Points on a hilly landscape, in no order, each with its height.
A ball rolls from a point to the lowest of its 2 nearest points, and stops where none of them is lower. Distance is the straight distance between rows; heights are no part of it.
<1190>: [ 28  10  26  -6 -20 -15  -2  13  13  12   1  -4 -12 -10   7   5  14 -20
  24  11   2 -12  -7  12  -2 -18  10 -12  32  -5 -14 -45 -16  12  15 -10
  25  -3]  h=33.4
<443>: [ 38 -42  21 -30 -58 -17  12  -7  -5 -25  -5 -24 -26  36   7  -1 -12 -33
 -17  -6  38   2  22 -34  13 -14 -44  11   7  19 -11 -24  14 -19 -20 -17
  -2 -30]  h=43.2
<351>: [ 19  38  37  15 -10   3  -5  10  -1  -3  10 -10 -47 -14 -11 -21  27   4
  20  -7  28  21  19   1  20  -2  -7   6  31  -8   6  11  -5  12  12  29
   3  -7]  h=24.3
<568>: [ 20 -31   1 -11 -28 -13 -12  13  14 -52  17 -13   0 -13  11   2  36  22
 -23   0   0  11   9   0  33 -30 -11  -6   6  53   7  -7  29 -20 -37   6
   2 -29]  h=73.2
<894>: [  2 -36   0 -39  45 -11  -6  -3  23 -13  -4  16  59 -29   2  38   3  -5
 -10 -31 -40  -9  -2  32  23  -9  28 -33   1  16  -9   2  19  22 -37 -20
 -14  -1]  h=27.2
<187>: [ 28 -37  13 -20 -33   8   4   0  13   1   6   6 -19  31  -6 -11 -33  -7
 -44  -4  41  13  18 -11  11  -4 -40   8  -2  27 -14  -5  15   3 -12 -18
 -33 -16]  h=47.2
<879>: [ 11  73  14  27  47 -25 -10  10  31  24  30  27  -4 -25  -7 -21  33   5
  42 -17 -19  -3 -15  35 -25  11  41 -25   8 -37  19 -21 -26  19  44   5
 -21  -4]  h=49.5
<676>: [-18  31   3  38  25  -7  -7   2   1  13  11   7  21 -18 -16  10  13  -6
  21  10 -30 -11 -17  18  -1  12  43 -30  -5 -23   9 -24 -18   0  27  -1
  11  17]  h=47.9
<1050>: [ 25  20  18  24  27 -14 -12   5  45   0  42  16 -49   5 -20 -58  -9  22
 -11 -17  36  14   5  46  19  -3 -19   5  16  24 -11  12  13   4  17   7
 -52 -20]  h=20.0
<545>: [  1  37 -15  30   5  -6  24  31   0 -19  30  -7  39 -24   6  15  42  17
  47  43 -26   1 -18 -15  -6   0  32 -18 -21 -11  40 -35 -40 -19  25  31
  34 -18]  h=73.9
<845>: [ 17  18  23  33 -50 -35   4  26  14 -11  10   3 -56  60 -35 -36 -15 -30
  22 -15  33  48  11  12  -3  23 -52  21  25   1 -15 -40  10   9  17 -16
 -13 -24]  h=51.9
<1108>: [ 13 -68 -13 -37 -33   0  -3  -5   3 -33  10  -7   1   3  22  15  -4   9
 -54  -9   5   2   9 -23  13 -20 -26   6 -11  43  -2   9  26  -7 -49   0
 -15 -18]  h=72.0
<503>: [ 21  32 -15 -11  49  17   8  36  -1  -7   1  21  -4 -11 -25 -13   9  45
   9   3 -32  20  15 -17   0  29  -4  -3 -25 -20  44  37  -3  -5  -5  38
 -51   1]  h=48.4
<1100>: [-28   5 -26  -6  40   7  -1  -6  22  27  15   3  56 -10  -7  24  -4  21
  12  33 -25 -19 -55  21 -28 -21  62 -16 -19   6  -8 -22 -37   1   9  15
  23  14]  h=57.0
<707>: [-17 -56 -16   1 -15  -7  -1 -49 -24 -41  -6 -22  23 -17   0   5  15  -6
 -40  16  -1 -26  -3   6   8 -13 -11  -6 -29  34 -21  12  40 -31 -46 -24
  13  -8]  h=29.9
<1348>: [  9 -23  -5 -22  -8 -13  11   8   1  22 -19 -12  38  10  22  41 -29 -60
  23  12 -32 -28 -25 -20 -13  -9  16 -15   6 -21   6 -54 -20   9  19 -24
  16   3]  h=63.1
<770>: [-36  16 -11  62 -16 -14 -31 -12   0  -5  24 -20  -9   4  -5 -23  21  25
 -12  23  22   2 -11  37  -6 -18   9   7  -6  28 -29   0   0 -18  14   8
  24  11]  h=38.9
<609>: [ -8  -7  14  10  15 -16 -31  -8   5   1   3   1  14 -33  18  15  35  21
  -5  -7 -17  -8 -13  20   4 -22  50 -15  26  14 -21 -11   1   7   1  14
  40  -6]  h=55.6
<516>: [ -8 -55 -13 -20  -4  14 -18 -35 -20  17 -39   7  26 -20  41  36  14   1
 -20 -15  -9 -23  -2 -34 -11 -13  12  14   5  15 -34  34  19 -17 -46  -8
  23   1]  h=65.1
<979>: [-11   6 -12  -9  35  32   8  29  -7  17  -3  22  -4  15 -25  -7 -14  31
 -15 -15 -23  19  18 -18   9  28  -6   4 -27  -6  20  53   6  -5  -3  20
 -49  19]  h=46.1
<337>: [-17 -51 -19 -36 -43  13  19  -6 -26 -16 -29 -23  10   9  51  36  -6 -12
 -16 -12 -15   2   8 -59 -29 -12 -41  28 -29  16  13  17  28 -39 -27   6
  10  -7]  h=69.8
<1284>: [ 18  14  -1   3  -9 -29   6  32 -12 -39   5 -10  32 -32  18  34  26 -18
  28  24 -41  -7  -2   6  17 -20   4 -21   5  -2  16 -54  -7 -25   7  -4
  28 -22]  h=70.8
<260>: [-27  11 -13  24 -15  17  23 -12 -29  22 -27 -18 -32  35 -22 -10 -32 -28
  11  19  32  10 -10 -28 -13  37 -44  23  -8 -35   2   8 -20   9  24  -4
  15  36]  h=34.0
<362>: [-18  27  -3  16  10  10 -11 -14   2  38   0  -7 -16   2   4  -7  11   9
  -5   9  32   4 -17  -9 -24  -5  27  18   6   0 -19  19 -21  23  23  31
  41  25]  h=44.9
<1026>: [ -4 -29 -10   2 -23 -22 -10 -25 -25 -30 -27 -18  25  -1   3  13  -2 -22
 -15   2   2  -8  12  19  21  -5  -2 -14  -1   1  -9 -14  31 -30 -22 -33
  10  10]  h=35.9
<510>: [ 32 -19   1 -19  -2 -28  -9  13  18 -29  14 -13  35 -17   0  28  14 -18
   4  18 -43 -33 -19  23  25 -27   7 -23  -2  10   5 -53   3 -15  -2 -10
  14 -14]  h=69.4
<731>: [  7  11  33  -5  19 -24 -19  -6  14  13  -8  21  18 -20   6  12  17 -20
  13 -41 -25 -22  -3  33  24   5  25 -42  36 -18 -22 -29  11  19   6 -17
   0   5]  h=46.5
<615>: [  4   1  29  24 -21 -31 -19  -5 -13 -10 -11  -5 -16  43 -18 -16   3 -38
  20 -41  18   8  19  45  24  -2  -5 -13  45 -12 -25 -42  23   7   5 -37
  17 -12]  h=53.7
<1121>: [-19 -62 -24 -25   5  13   0 -51  -4 -29  -6  -4  42 -18  -9   9 -21 -16
 -36 -15   4 -34   4  31  20  -6  18 -11 -10  28 -18  13  38  -9 -47 -32
 -14   3]  h=22.2
<1342>: [ 10  23  32   9  16 -29  -7  -1   9 -10  -8  14  -2   7 -17 -18  12 -21
  25 -37   0 -11  13  69  40   4  13 -21  29 -16 -21 -41  23   7  10 -38
  -6  -9]  h=50.5
<1134>: [ -5  27   7  19 -63  -9  29 -12 -34 -32   0 -37 -17   5  -9 -12  26 -28
  38  29  31   8  19 -23  -2   2 -34  12  13 -24  15 -23 -12 -12  18  -7
  51 -15]  h=53.1
<878>: [-24  -6 -14  23 -64   1  21 -21 -37  25 -19 -35 -23  39  10  -7 -15 -46
  12  28  44  22   8 -41 -47  14 -45  40  -1 -32  -8 -11 -17   2  10 -16
  26  12]  h=42.7
<1176>: [ -8  -2  12   8   7  14 -22 -43 -16   2 -16  -2   1 -32   4  -6  18  11
 -13 -12  29 -13  24  13  32  -4  28 -10  13   4 -29  28  10 -16 -24  -8
  27  14]  h=23.7
<831>: [  6 -25  -9 -13 -17 -19  10 -12   2   6 -20 -15  45  -6  35  42   1 -37
   6  39 -33 -27 -28  -5 -16 -30  21  10   0   0  -7 -68 -13   8   0 -17
  34  -7]  h=65.3
<1234>: [ -5  21   1  30  33 -19 -17   3  -1  27  -4  19  32 -32  19  35  28  -3
  25  -7 -36 -14 -11   1 -11  -5  54 -25  15 -17   3 -26 -21  10  15  18
  38   7]  h=51.7
<317>: [ 23 -26  23 -12 -25 -25 -11  -3  40   6  -8   3 -22  43  -9 -19 -18 -27
 -11   2  31  -4 -21  27   2 -22 -12  -5  26  28 -35 -40  -1  22  15 -21
  -1 -14]  h=45.8
<732>: [ -8 -46 -17  -6  20  -3 -14 -49   5   2 -39  -5  55 -35  23  32  10 -25
  -4  30 -25 -48 -35   6 -17 -33  32   1 -10  26 -33 -18   3  -6 -16 -24
  56  -5]  h=40.5
<1278>: [ 36  29  12  -8  -4   7  27  29 -13 -20  -5   8  -9 -24  -2   9  12  -6
  29   0 -26   2  30 -39   9  14 -21 -16   1 -39  37  -7  -3  -2   6  10
 -17  -6]  h=48.0
<140>: [ 25  55  32  -8  40  -8  -5  -5  34  29   6  16 -48 -10 -13 -38  -1   9
  21 -21  37  -5   6  30   2  14  31 -12  28 -21  -8  -7 -11  30  48   8
  -9  -7]  h=39.7
<624>: [  4  39  12  22 -44 -17  21  19  11   9  32 -28 -47  20 -11 -31  10 -30
  52  30  60  34  -3   1 -31 -14 -29  34  35 -10  17 -34 -41  41  33  15
  28 -16]  h=42.6
<996>: [-19 -19 -22   1  12  -4  -5  28 -22   1 -16   4  43   2  14  48  -4  -2
  14  -9 -66  -9  -5 -25  -9  12  -3  -8 -21 -19  19   3   0 -15  -2  -8
  -7   9]  h=66.6
<1139>: [ 20   3  20 -13  26  23   6   9   1 -14  28  49 -36 -16 -16 -51  -3  34
 -24 -19  39  17  46   3  26  -6  13  19  13   5  22  37   5  21 -26  24
 -44 -14]  h=40.3
<1381>: [ -3  20  -7   9 -45   0  24  14 -25 -35  -1 -38 -12  -1   6  12  17 -13
   8  30  12  10   7 -39  -3   4 -43   9 -20 -10  26 -15   0 -26   4  18
  33   2]  h=48.9
<1294>: [ 16 -27   8 -58  10  39  29   2   5  27 -17  11  -7  13 -15   5 -53   9
  -7 -20   5 -23   0 -21   8  19   3  -8 -18   6   0  40  -5   8   7  -8
 -44   1]  h=74.4
<758>: [  3 -43  -2 -32  21  -6 -18 -20  19  -8 -29  -3  61 -41   8  49  18   2
  -5  -3 -44 -27 -19  13   6 -15  31 -31  -2  18 -25  -9  13   3 -26  -6
  24   4]  h=33.6
<462>: [ -9 -21 -15 -15  -6  33  -8 -29  13  24   0  -7  19  -4   1  10  -6  15
 -23  18   9 -31 -32   2 -16 -12  18  -2 -22  29 -25  29   3 -14 -10   2
  32  11]  h=55.4
<29>: [  1   4 -20  -9 -20  21  23   0   2  27   4 -17  26   0  23  12  -8 -20
  18  45   6 -11 -42 -31 -35 -11  13   9  -6 -11  14 -22 -32  15  14  12
  45  -4]  h=34.3
<1157>: [  2 -12  10 -20  15   0  -6  -3  22  59 -23  19   4  15   8  14 -40 -25
 -21 -33  -6  -5 -10  13   7  12  13  -1   7  -3 -36  13   2  23  13  -8
 -25  18]  h=41.2
<287>: [  3   5   8  27 -40 -10   9  -5   0 -24  -2 -14 -35  55 -36 -32 -33 -15
  -8   4  45  13   7  10   6  14 -37   8  12   5 -27 -12   3  -6  16 -22
  -9   0]  h=53.8
<195>: [-26 -31 -20 -21  -6  21  20  -8 -58 -39 -16 -13   6   5  12  25 -11   8
 -17 -11 -24   1  36 -35  20  17 -20  10 -35 -13  35  39  21 -33 -34 -12
 -23   8]  h=30.9
<967>: [-10  60   6  32  12  -1   8   7 -16 -22   3  -4  -4 -14 -21 -18  10  -7
  28  12  -8   6  14  10   9  16   3 -11   3 -33  12  -6  -3   1  29   2
   8  14]  h=43.3
<1146>: [-20  16 -41  14 -18  27  35  -5 -23  17  -2 -13  42 -12  15  23  -2 -18
  32  54  -6 -17 -25 -30 -46   6  21  15 -26 -35  25 -17 -47   0   7   2
  42  17]  h=40.9
<661>: [ 15  43  20  21  40  -4 -23  12   9  -2  19  14 -58 -21   1 -45  30  32
   0 -22  23  35  26   8   4  -6 -14  13  22   0  17  44   0  15   0  48
 -19 -13]  h=12.9
<548>: [  0 -47  -9   5 -26  -7 -14  -9  31  18   0   3 -16  33  18   2 -35   5
 -55   1  22   3 -19 -17  -5  -1 -39  16 -10  49 -28  19  14  -4 -17  -6
 -26   1]  h=50.6
<451>: [-25 -59 -23 -23   7  35  -9 -38 -22   1 -46 -13  47 -11  48  39  -2 -11
  -1  -8 -40 -49 -25 -27 -26 -13  11   9 -30   2 -17  34  22 -38 -33 -20
  28 -15]  h=63.0
<175>: [-26 -17 -10   4  14   9 -10 -33 -15  26 -30  -3  47 -26  19  26   1 -25
  14  21 -16 -37 -13   2 -16 -11  38  -8  -8  -3 -20 -14 -10 -11  -4 -25
  36  18]  h=45.6
<449>: [ 32   7  31 -11 -16 -28  -6   5  36   0  -3  -2 -16  14  -2 -17   6 -27
  37  -7  18  -4 -27  36   4 -29   3   0  52   8 -17 -61 -11  41  29 -15
  14 -24]  h=40.0
<1069>: [-31  22 -31   6  27  21  18  26   3  25   4  14  42  15 -10  27 -19  12
  35  21 -41 -10 -38 -17 -42  27  33  -4 -31 -29  26  -4 -45   6  38   9
 -10  25]  h=62.8
<197>: [-13  16 -13  16  -1  14 -27 -41  13  29  -5 -14   0 -22  12  -1  20  15
  -9  27  23 -24 -34  14 -26 -35  34   5   0  21 -34   8 -15  -7  15  15
  51  12]  h=51.0
<683>: [ -4 -10  18 -42  45   6   0 -10  21  38 -15  26  26  -8 -10  15 -36  -6
 -20 -53 -17 -26   0  22  25  12  41 -32   0  -7 -26  15  17  37   4 -31
 -34   6]  h=38.4
<881>: [  2 -27 -32  -7 -27  27  28  -7   2 -14 -12 -26   0  31 -12   6 -48  -4
 -22  32   2 -23 -16 -12 -10  12 -32   0 -30   7   0  -1   2 -28  15 -14
 -18  15]  h=59.9
<254>: [-22 -38   9  -6  17  17 -32 -15   2   6  15  25   2 -27  15   2  20  29
 -43 -40  17  23  24  15  14 -17  26  16  20  33 -19  40  23  11 -52   9
  -9   0]  h=68.7
<1086>: [-32  11   5  48  -7 -10 -32 -35 -10   7  -7  -9 -23   0  -3 -28   5   1
 -19   2  32   8   4  28   6  -9  12   0  26   3 -32  11   4  -9   1  -1
  25  22]  h=33.3
<1415>: [  3  -5 -28 -25  11  26  22   4   9  -4   6 -12  30   7 -20  15 -42   6
   6  18 -20 -35 -22   2   3   8   2 -26 -39   5   6  -5 -12 -26  20 -15
 -14   9]  h=62.2
<788>: [ -2  21   4  38 -28 -11  -3   0   1 -57  36 -29 -50  22 -28 -47   3  21
   4   2  41  29  17  36  26  -9 -34   5  17  30   5  -7  11 -11   5  -9
 -30 -14]  h=50.0
<562>: [ -3  14  15  25 -29   1  17 -23 -35  -9 -22 -21   4   5   2   6   3 -46
  31  20  16  -9  24 -17  -3  13  -5 -12  10 -39   3 -27  -8  -3  12 -26
  46  12]  h=57.1
<1279>: [-39  -2 -50  -3  27  25   4  13   4  45  -1  11  54  13  12  40 -21  22
  20  24 -45  -3 -58 -17 -47   8  35  12 -31   5   7  -6 -41   0  10  13
  16  19]  h=60.4
<173>: [ -4 -60  10 -54  27  -2   0  -9  14  18 -19  32  32 -12  -5  16 -36 -11
 -27 -49 -16 -16  14  18  30   1  13 -16  10   2 -16  15  23  17 -35 -32
 -42  -2]  h=33.5
<279>: [-11  21  -5  24  -3  13  -8   3  17  12  10   2 -53  17 -16 -27   0  16
 -28  11  40  47  10 -13  -9   5 -26  32  -3  13  -3  32 -14   6   6  42
  -2  20]  h=35.3
<2>: [ 23  58  18 -12  40   1  -1   0  32  17  14  13 -21 -25 -31 -25  13  19
  30  -9   2 -25  -3  20   3  14  46 -37  -3 -24  12  -8 -24  15  35  14
  -9   0]  h=45.2
<708>: [-35  13 -20  26  25  -4  -1  30 -14  27  -6  17  35  25  -3  28 -22 -18
  14   6 -60   6 -15  -4 -23  33   2  -2 -30 -35  18  -9 -15  -2  24 -10
 -20  34]  h=64.9
<193>: [-36 -31 -19  -4  23  39  -1 -18  -9  17 -30  -8  16   8   9  16 -26  16
 -15  -4 -17 -24 -16 -13 -13  12  15  -3 -37  10  -7  59   2 -14  -4  -1
   6  23]  h=58.6
<310>: [-18  16 -12  -7  36  12  -6 -26  22  17  20  -1  29 -22 -32  14   2  31
  -5  15  -6 -44 -29  24  -4  -7  61 -37 -28   7 -20   5 -12 -19  15  -2
  13   8]  h=53.2
<1254>: [ 29  -1  16 -23 -32   5  21   8 -27 -17   0 -14  -9  -7  10  13  18 -10
  13   2  -7   6  31 -47  10  -4 -35  -2   1 -22  22   1   7 -24 -10  11
  11   0]  h=44.8
<308>: [-21  10  17  -2  61  -9 -28 -15  45  17  25  23  -8 -29 -16 -13  13  41
 -22 -37  20  -6  -5  71  27 -13  52 -28  11  28 -28  10   5  22  -3   1
 -15  10]  h=71.8
<1092>: [  0  22 -24  12  -8   2  40  19 -28  -2 -13  -8  37 -12  22  28  -5 -33
  55  36 -31  -7  -5 -35 -20  28   0  -3 -13 -49  55 -38 -36  -6  20   5
  12   8]  h=46.6
<1079>: [ -9   0 -28  -3 -27  -1  30  22 -17  -2 -15 -24  -3  38  -5   3 -23 -21
   7   3 -19  19  -6 -39 -19  22 -66  16 -25 -23  22  -7 -10   0  19 -11
 -29  11]  h=14.7
<1098>: [  5  54  14  39  38 -41 -30  11  40  20  36  27 -23  -4  -3 -37  23  -7
  23 -28 -17  13 -13  66 -24  -2  19   4  23 -13  11 -24  -5   4  45  -3
 -16 -16]  h=52.8
<1183>: [ 16 -51  15 -47  -5 -19  -9  -4  11  -7   3  21  24   2   6   4 -13 -20
 -32 -39  -2   5  24  13  35 -15  -2  -7  33   8 -14 -10  37  28 -44 -28
 -37 -12]  h=37.6
<544>: [ 23   5   7  -5  -5 -12   7  14  -4  -5   2  35 -51  29 -21 -45 -22   1
 -29 -23  25  48  39  -6  19  19 -51  30   4  10   4  19  24  13 -11  -5
 -72 -19]  h=33.9
<586>: [-11  26 -13  10   2   3  19  21 -18  21 -32  -2 -27  40 -11 -10 -22 -25
   4  -5 -16  19  12 -26 -18  40 -46  19 -11 -46  14  13 -13  16  24  -6
 -23  28]  h=24.4
<342>: [ 19  13 -21 -26  27  12  -9  36  41 -12  38   9  34  -9 -10  19  11  48
  14  29 -43   5 -35  -3 -15   0  19 -14 -34  31  18  -7  -6 -24   1  26
   2 -24]  h=60.8
<203>: [-24  29  -2  53  14 -10 -18   7   1 -21  31   0 -42   2 -13 -42   9  38
 -32  10  37  40   7  19   0  -7 -15  14   2  33   6  41   1 -15  -6  34
  -7  15]  h=32.1
<456>: [  3  16   4  13  16   0  -4  25   4  15   3  26 -50  19  -6 -42 -20  11
 -36 -12  19  45  29 -15   1  18 -37  36   3  11   5  43   4  11  -2  29
 -45  14]  h=29.1
<38>: [ -6  -7  -8  10  -7  27 -14 -24 -17   7 -10 -14  20 -46  30  24  44  23
  10  23  -6 -29  -8 -34 -23 -19  30  11 -11  12  -3  24 -10 -23 -18  18
  72  -3]  h=77.3
<371>: [-10 -10 -18  15  27   2 -26  18   7   4  22  32  -1  12  -8 -13  -9  47
 -44 -10 -11  30  10   8  12   6  -1   9 -17  12   1  38  26  -4 -23  17
 -53   4]  h=43.5
<1221>: [ 12   4 -11  11 -20 -10  -9  27   1 -42  37 -10 -19   7  20  -8  35  46
 -26   2  -2  45   9   3  14 -13 -27  11  -3  39  11   9  23 -14 -21  31
  -4 -13]  h=74.2
<554>: [  3  30  14 -28  52  12  -6 -19  31   7  27  15   4 -31 -32   6   0  49
  18  -1  -5 -31 -16  24   6  -9  66 -51 -15   6   2   6 -15  12  21   8
   2   1]  h=49.6
<47>: [ 33 -19  44 -39  12 -25  -6  -9  18 -12 -20  24  13 -24   3  -1   3 -14
  -3 -38  -2 -20  24  30  37 -10  24 -31  40  -7 -16 -19  16  36 -27 -21
 -16 -21]  h=41.9
<327>: [-17 -21 -24 -17 -14  31  18 -10  -4  40 -26 -24   5   8   2  14 -22 -11
   4  18   6 -28 -38 -39 -39   5  -1  15  -8 -15  -4   8 -28   6  17   4
  26  12]  h=23.6
<899>: [  3  77   2  36   6 -13  21  15 -14  -6  -5  11 -26  -2 -28 -32  11 -26
  42   3  -6  27  15   2   0  42 -26  12  17 -59  36 -10  -6   8  23  12
  -2  25]  h=38.1
<251>: [-30 -44  -1 -28  10  21  -3 -42 -26   4 -17  12  23 -31   0   4   1  -1
 -26 -28  16 -35  21  10  35   1  29 -10   2   1 -16  39  23  -3 -38 -20
   1   7]  h=10.8
<1068>: [  0  26 -13  39 -23  -9 -15  35  15 -18  48 -13 -38   3  20  -7  44  33
  -8  18  -8  47  -7 -11 -20 -11 -34  26  -2  33  16  -2  -7   3   8  50
  16  -9]  h=75.3
<248>: [  1 -66 -13 -35 -40  18  10  -7  -7 -11  -1 -14   1  17  40  22 -28   4
 -43   3  13  -5   5 -54 -15 -17 -37  23 -24  32  -4  29  25 -26 -36 -16
 -18 -11]  h=71.0
<35>: [-31 -43  -5 -20   6  38  -3 -23 -24  34 -51 -15  38   5  38  37 -24  -8
  12  -6 -31 -36 -25 -29 -33   3  21  18 -25  -3 -10  45 -13 -19  -8 -19
  10  17]  h=61.0
<734>: [  9  17  15  -5  31 -12   3  -2  40  15  17  34 -35  26 -25 -44 -42   8
 -27 -24  17  10  14  58  23  15  -3   0   9  19 -25  -1  15  14  13  -9
 -53 -18]  h=27.0
<714>: [-16 -25 -30  -8 -14   9   9  21 -30  -7 -25 -23  17  15  45  53   4  -6
  -1   3 -36   0 -10 -48 -31   3 -29  17 -31  -2  25  -1   4 -23 -20  16
  17   5]  h=68.3
<101>: [-26  -1 -33  -2 -21  21  21  -3 -39 -19 -26 -25 -10  19  -2  11 -28   1
  -9   7  -2  13  16 -44  -7  23 -46  10 -44 -15  33  38   8 -23 -11  -2
 -13  20]  h=24.9
<79>: [ 24  17  28  -6  10   3   5   6  -1  40 -17   6  -9 -14   8  13   6 -11
  19 -15  -1 -12  -1 -20   1   8  18 -17  11 -36   6 -11 -11  23  10   8
   6   8]  h=23.3
<954>: [  0  64 -16  30  26   6  23  31  -3   2 -34  13 -20  13 -34 -31  -7 -17
  31   1 -23  30   1  -9 -24  52 -38   8 -19 -59  34   5 -19  16  35   3
 -21  22]  h=32.3
<537>: [ -3 -18  -1 -14  13  20   2   8 -40 -20  22  41  20 -18  -8  -7  -3  -1
 -20 -24 -11  -6  59   2  38  14   5  -4 -16 -17  30  33  21  -4 -31 -20
 -43   1]  h=38.2
<319>: [ 33 -12  34  -6 -58 -14   5   0 -17 -30   9 -29 -41  14  -5 -12   8 -13
   3  -4  38  25  19 -11  15 -16 -43  16  35  13  -1 -16  13   0 -12  -4
   5 -27]  h=38.5
<754>: [-17  -1  19   9  40  -2 -39 -10  13  22  21  34 -13 -30   5  -8  11  36
 -34 -31  18  13  16  42  27   1  35  -1  12  26 -13  38  21  17 -16  18
  -8  11]  h=70.2
<1320>: [  8 -13  14 -12 -40 -25   0  12 -23 -29 -10 -16   2  11  17  29  14 -37
   6  -4 -20   0  14 -19   9  -4 -36  -9  -1 -12   9 -30  27 -20 -11 -27
   9  -7]  h=41.0
<1295>: [-13 -25  -5  -8  -4  11  -5   8   7  59 -28   3  -2  39  12   4 -42 -17
 -17  -1  -5  -2 -29 -26 -29  11  -7  18 -12   2 -25  11 -13  12  18  -2
  -8  23]  h=34.4
<716>: [-15  16  -4  39  24 -15 -20   2  37  -7  39  16 -32  14 -15 -44 -17  44
 -28  -6  33  35   1  55   6  -3 -11   9  -2  40 -10  34   3  -3  15  22
 -34   9]  h=26.7
<1075>: [  1 -26 -12  -4 -20 -25  -6  -9  14 -21   0 -21  29   6  16  32  15 -14
 -10  33 -18 -15 -38  16  -3 -36  -3  -8  -8  43 -15 -47   9 -10 -15 -12
  38 -16]  h=67.6
<774>: [  6 -51   0 -38  -2  21  20  -9 -49 -36  -5  11  26 -25  13  16  -8  -4
 -13 -19  -3 -12  44 -23  30  -1   5   0 -18 -11  21  23  24 -20 -52 -21
 -24  -8]  h=35.0
<431>: [ 16  56   5  28  37 -13   1  18  -6  -5   2  15 -51   3 -24 -54   9  15
  -9 -17  14  49  27   0  -1  21 -42  23   8 -18  19  41   7  18   5  31
 -31  13]  h=22.4
<1072>: [ 10 -31  33  10 -36 -31 -11 -33  16 -10 -18 -10 -18  55 -19 -12  -1 -37
   1  -2  45  -3   0  29   2 -17  -9   5  43  19 -47 -54  13  12 -14 -38
  21 -12]  h=50.4
<984>: [ 10 -27  -2 -46 -18  40  34  18 -10  -4 -27  -2 -12  31   1   4 -51   2
  -5  -8  -1   2  12 -43   6  18 -35  18 -15 -14  23  33  -1  -3   1  -5
 -56   8]  h=73.4
<1009>: [  2  39 -16  13  -7   2  40  31 -21  -8  -6  -6  11  -7  -3   8   9  -7
  31  16 -36  10   2 -39 -18  34 -27 -10 -11 -46  37 -16 -26   1  12  20
  -2  22]  h=50.3
<389>: [ 11  10  -8  -1 -24   6  11   1   8 -18  12 -22 -19  26 -25 -21 -14   2
  -9  25  32  -3 -11   8   7   5 -27   0 -10  14 -14   1 -10 -11  19  -3
  -1   1]  h=56.9
<937>: [ 14 -55   5 -53 -27  26  21 -10 -36   7 -27  -6  -9  25  31  11 -49   8
 -31 -27   8   2  24 -47   3  -5 -33  23 -14  -2  17  55  10 -13 -29  -6
 -37  -2]  h=72.2
<1007>: [ 19  34  -3  25 -19 -19  27  31  -9 -35  24 -25  -2 -34  14   9  35  -6
  42  39 -13   0   3  -8   0 -12  -3  -3   6 -12  31 -34 -22 -13  19  10
  36 -24]  h=72.3
<1047>: [-20 -22 -18  -6  31  25  -9   6 -20  -2  31  49  14 -10 -18 -13  -8  33
 -49 -31  -9  14  39   9  34  19  22  17 -17  11  14  41  23  25 -36   0
 -63   2]  h=41.1
<639>: [  8 -47  10 -22   9  15 -37 -13  -7  25 -18  17  18 -26  30  27  13  18
 -35 -31  -6   2   9 -31  -1 -10  19   7  14  23 -24  44  24   8 -51  26
   8   3]  h=67.0
<1015>: [ 19  49  30   3  41 -17   0  -3  25  13   6  30 -40  17 -28 -50 -14  -1
   2 -37  21  -1   7  47  15  20  18 -32  24 -11 -16   3   7  28  27 -13
 -43   4]  h=33.7
<268>: [ -9  18 -12  18  15   3   9  -6 -18  -9   1 -17  44 -52  17  28  37  21
  36  48 -14  -9 -10 -19 -12 -20  45 -11 -16 -11   6 -11 -29 -24   0  27
  68  -5]  h=75.6
<1398>: [ 26  51  30  20 -34 -30  10  30  19  -3  17  -6 -58  34 -27 -51  15 -23
  39  -3  33  43  -7  14 -25   5 -43  30  37 -23  12 -30  -8  19  28   0
 -10 -33]  h=48.2
<1242>: [ 16  26  27 -16  60 -10 -23   4  39  -3  39  29 -13 -41 -19 -39  22  51
   9 -33   2  -9   7  68  25 -17  41 -26  18  18  -2   6  10  19  11  10
 -29 -20]  h=73.3
<444>: [-28  -4 -25  18 -52  -6   3 -28  -7  25  -6 -32  -5  34  17  -1 -12 -45
   7  46  44   6 -25 -31 -53   0 -15  41   5   2 -19 -26 -21   2  -1 -25
  49  -2]  h=48.8
<1008>: [ 21 -13   6 -19  -1  -2   2  19 -16  -9  20  46 -26  -1  -4 -40 -10  11
 -38 -37   8  36  49 -16  29  -1 -23  27  11  -1  23  24  21  25 -28   7
 -66 -24]  h=37.1
<966>: [-36   8  -8  61 -51 -19  -9 -11 -13 -54  19 -47 -18  18  -1 -19  29  14
  -5  33  24  16  -1  26   3 -13 -24  14  -2  37 -15 -13  -3 -25   7  -7
  25  -5]  h=43.4
<91>: [  7  35  13   0  35   2 -27  24   6  21   1  19  -2 -16   6  -4  23  14
   4 -16 -15  25   5 -18 -10   7   4   0  -1 -17   6  19  -2  14   6  36
   0  14]  h=32.8
<1274>: [  3  31  14   6 -30  -3   5   5   5  31  14 -15 -42   6   9 -13  13 -23
  32  24  45  28 -12 -20 -26  -5  -5  22  34 -22   9 -16 -20  30  22  22
  33  -8]  h=35.8
<862>: [ 34   6  40   1 -29  -8   3   1 -11 -35   2  -5 -26 -12 -14 -28  24  -1
  25 -19  16   5  34  15  41  -1 -10  -8  42 -12   5  -8  10   3  -6 -12
   8 -29]  h=32.2
<72>: [  4  30   9  20  21  -7 -25  16  24  28  23   6 -16 -13   5  -7  24  26
   1   4   5   6 -12   8 -23 -18  22  10   8   0  -4   5 -18  22  20  40
  17  10]  h=38.7
<294>: [ -6  10   6  42 -44 -22  -5   2 -11 -55  22 -35 -27   5 -12 -25  29  27
  16  15  21  -2  10  43  35 -16  -6   2  28  21  -3 -14   5 -18  16   1
  12 -16]  h=46.9
<820>: [ 13   1  -2  -4  -6  -1  16  -4 -24  -4 -32  -4  34  -1  10  27 -19 -42
  24   3 -11 -30  12  -1   6  15   5 -39   8 -37   2 -27  -6  -8  12 -30
  11   9]  h=60.3
<120>: [  8 -11   8 -22  42   5 -26  16  25   2  20  10  30 -26   0  35  28  45
   6   9 -33 -14 -16  -1  -9 -14  38 -22   3  22   0  -7   2   0 -11  22
  14 -20]  h=58.7
<829>: [ 10 -12 -35 -24  14  16  13  21  24  -9  15   2  57  -8 -14  39  -6  29
   5  36 -46 -28 -49  -3  -7  -1  18 -26 -36  12  14 -22 -14 -23  13   2
   3 -17]  h=62.7

Where does a ball stop that starts at each point below?
<979> -> <1079>
<829> -> <1079>
<788> -> <251>
<451> -> <79>
<1415> -> <661>
<548> -> <661>
<1069> -> <1050>
<1221> -> <1050>
<984> -> <1050>
